Each row is a point on a tangle of strands that fork, close into loops and nearly touch. The rows are in no order.
Points whose rows are less than 33 apart are linked; no others are. Some points are linked to none.
vuk: [-27   6 -16  37 -23 -28 -11  12]
Zif: [-21   0  -9  31 -18 -14  -5  25]
sesad: [ 17  18  -1 -50  -4  28   6  -6]
div: [ 27 -17  25 -41  27  -3  -3  -5]
Ner: [-21  24  -9  34   0 -61  21  -3]
Bika: [  5  31 -14 -11  -7 -23  -3  46]
fazi: [ 44  33 -28 -19   6  31   1 -41]
bozi: [-21  -4  -5  17 -21  20   8  27]
dupil: [-27   1 -10  39   4 -55  -8 -11]
zapuv: [ 31 -26  33 -37  25 -35 -18  10]
zak: [  3  12   1  15  12 -23   7  43]
Dufet: [-31 -23  -1  22  -7  46   4 -32]
dolu: [-37 -11  -8  17 -28  39   0  -1]
Kile: [-32   2 -21  35 -26 -35 -21  -1]
kip: [ 18   8   8 -63 -30   5 -12   6]
sok: [-38 -37   1  22   8  11 -33 -11]
Ganir: [-18 -30  14  28  15  27  17  -4]
Reril: [  0  23 -10  -8  -8  -8   0  47]
kub: [  6   0   9 -10  22  19  15  27]
vudi: [ 32  30 -18 -26  11  39  12 -33]
reb: [ 16  12   3 -53 -25  -8 -21  23]
Tugo: [ 39   5   4 -36   9  11  -1 -46]
Pemi: [ -9  20 -10  12 -22  -7   6  45]
Zuv: [-12  10  -5  -3 -12  43  22  15]
nug: [-40 -12  -9  26 -23  -4 -32   1]
zera: [-14   6 -11  18 -10  53  27 -22]
Gof: [-40  17 -25  28 -27 -44 -17 -14]
kave: [-12 -19   7  35  10  -9   5  26]
fad: [-29 -37   3  34  11   5 -21  -5]
fam: [-13 -28  12  31  23  35  28 -20]
Zifov: [-28  13  -6  36  -2 -62   8 -18]
nagup: [ 19 -10  19 -14  48  -7   5  25]
resu: [-38  -4 -21  25 -19 -21 -40  -6]
nem: [ 25 -12  25 -33  23 -33 -17  17]
Volu: [ 47  -5  10 -19 -15  -1   1 -62]
ropez: [ 28   1  13 -42  19  15   5 -27]
tufin: [-40 -33  -4  14   1  28 -27 -21]
guzet: [ 10   2   9   6  31 -21   5  39]
Fover: [ 21  19  -3 -42 -10 -21 -20  35]
tok: [  2  -3  -5  30  24  44  35 -33]
Kuvir: [ 19  28 -12 -20  10  44  20 -16]
soli: [-14  29 -23  18 -32 -18   1  41]
Zasu: [  9  20 -13  -5   3  50  31 -13]
Bep: [-20 -18   2  42   7 -26  -9  12]
Nopu: [ -4  17  -8  28  -4 -35   8  33]
lene: [-19  -3  -3  46   4 -44  -3   7]
moko: [  6 -13  16  19  37  -8  10  37]
vulod: [-24  -1  -9  29 -20   3  -2  29]
sepo: [ -2 -19  13  25  30   1  13  29]
sakuf: [ 27 -10  24 -48  16   3  -2 -19]
tez: [-25  -7  -9  20 -13  54  20 -31]
basar: [ 43   5   6 -30  -6   9  -3 -55]
Duri: [-17  34 -11  28  -9 -61  21   7]
Gop: [ 13  19  -5 -34   7  36  17   1]
bevop: [ 12  15   3 -55 -16  17  -4   3]
nozu: [-36 -33  -1  17   3  38 -11 -29]
vev: [ 15  32 -10 -29  -8 -32 -15  41]
Der: [ 53  -9  16  -4 -19  -6   4 -65]
det: [ 50  28 -25 -19   2  24 -12 -50]
laki: [ 26  -2  18 -27  33 -35 -15  32]
rir: [ -4  31 -15  25  -9 -49  14  25]
Kez: [-23 -33  10  30   9  17   0   2]
mir: [ 31 -30  38 -39 -14 -13   2 -28]
galeb: [ 35 -19  29 -42   0  -6  -2 -32]
mesot: [-16   2  -6   8 -18  31  15  26]
Nefa: [ 24 -14  24 -30  43  -4   0  13]
rimus: [-10  13  -9   2 -14  53  29  -7]
pumad: [-39 -20 -10  21 -24  17 -16   1]
nam: [-30 -26  -7  31  20 -23 -46 -15]
lakil: [ 34 -25  33 -25 -29  -8  15 -40]
famam: [ 23  24  -8 -50 -10  25   1 -28]
Pazu: [ 21   5   8 -15  29 -30  -7  40]

A piece is two or more points that can be reached from each other along the links. Count, over all rows, the pieces, the separate loops (a circle has one, a figure eight two, a Y none), the forks (points with three links) and the tips (points with one).
pieces: 3
loops: 1
forks: 6
tips: 10

Name the points in between on the shortest way along the links from the first point to the second, in order.
tufin, mesot: nozu > Dufet > tez > zera > rimus > Zuv
reb, Zasu: kip > bevop > sesad > Gop > Kuvir
zera, vuk: rimus > Zuv > mesot > bozi > vulod > Zif
Pemi, Fover: Reril > Bika > vev
ropez, Nefa: sakuf > div
nem, sepo: laki > Pazu > guzet > moko
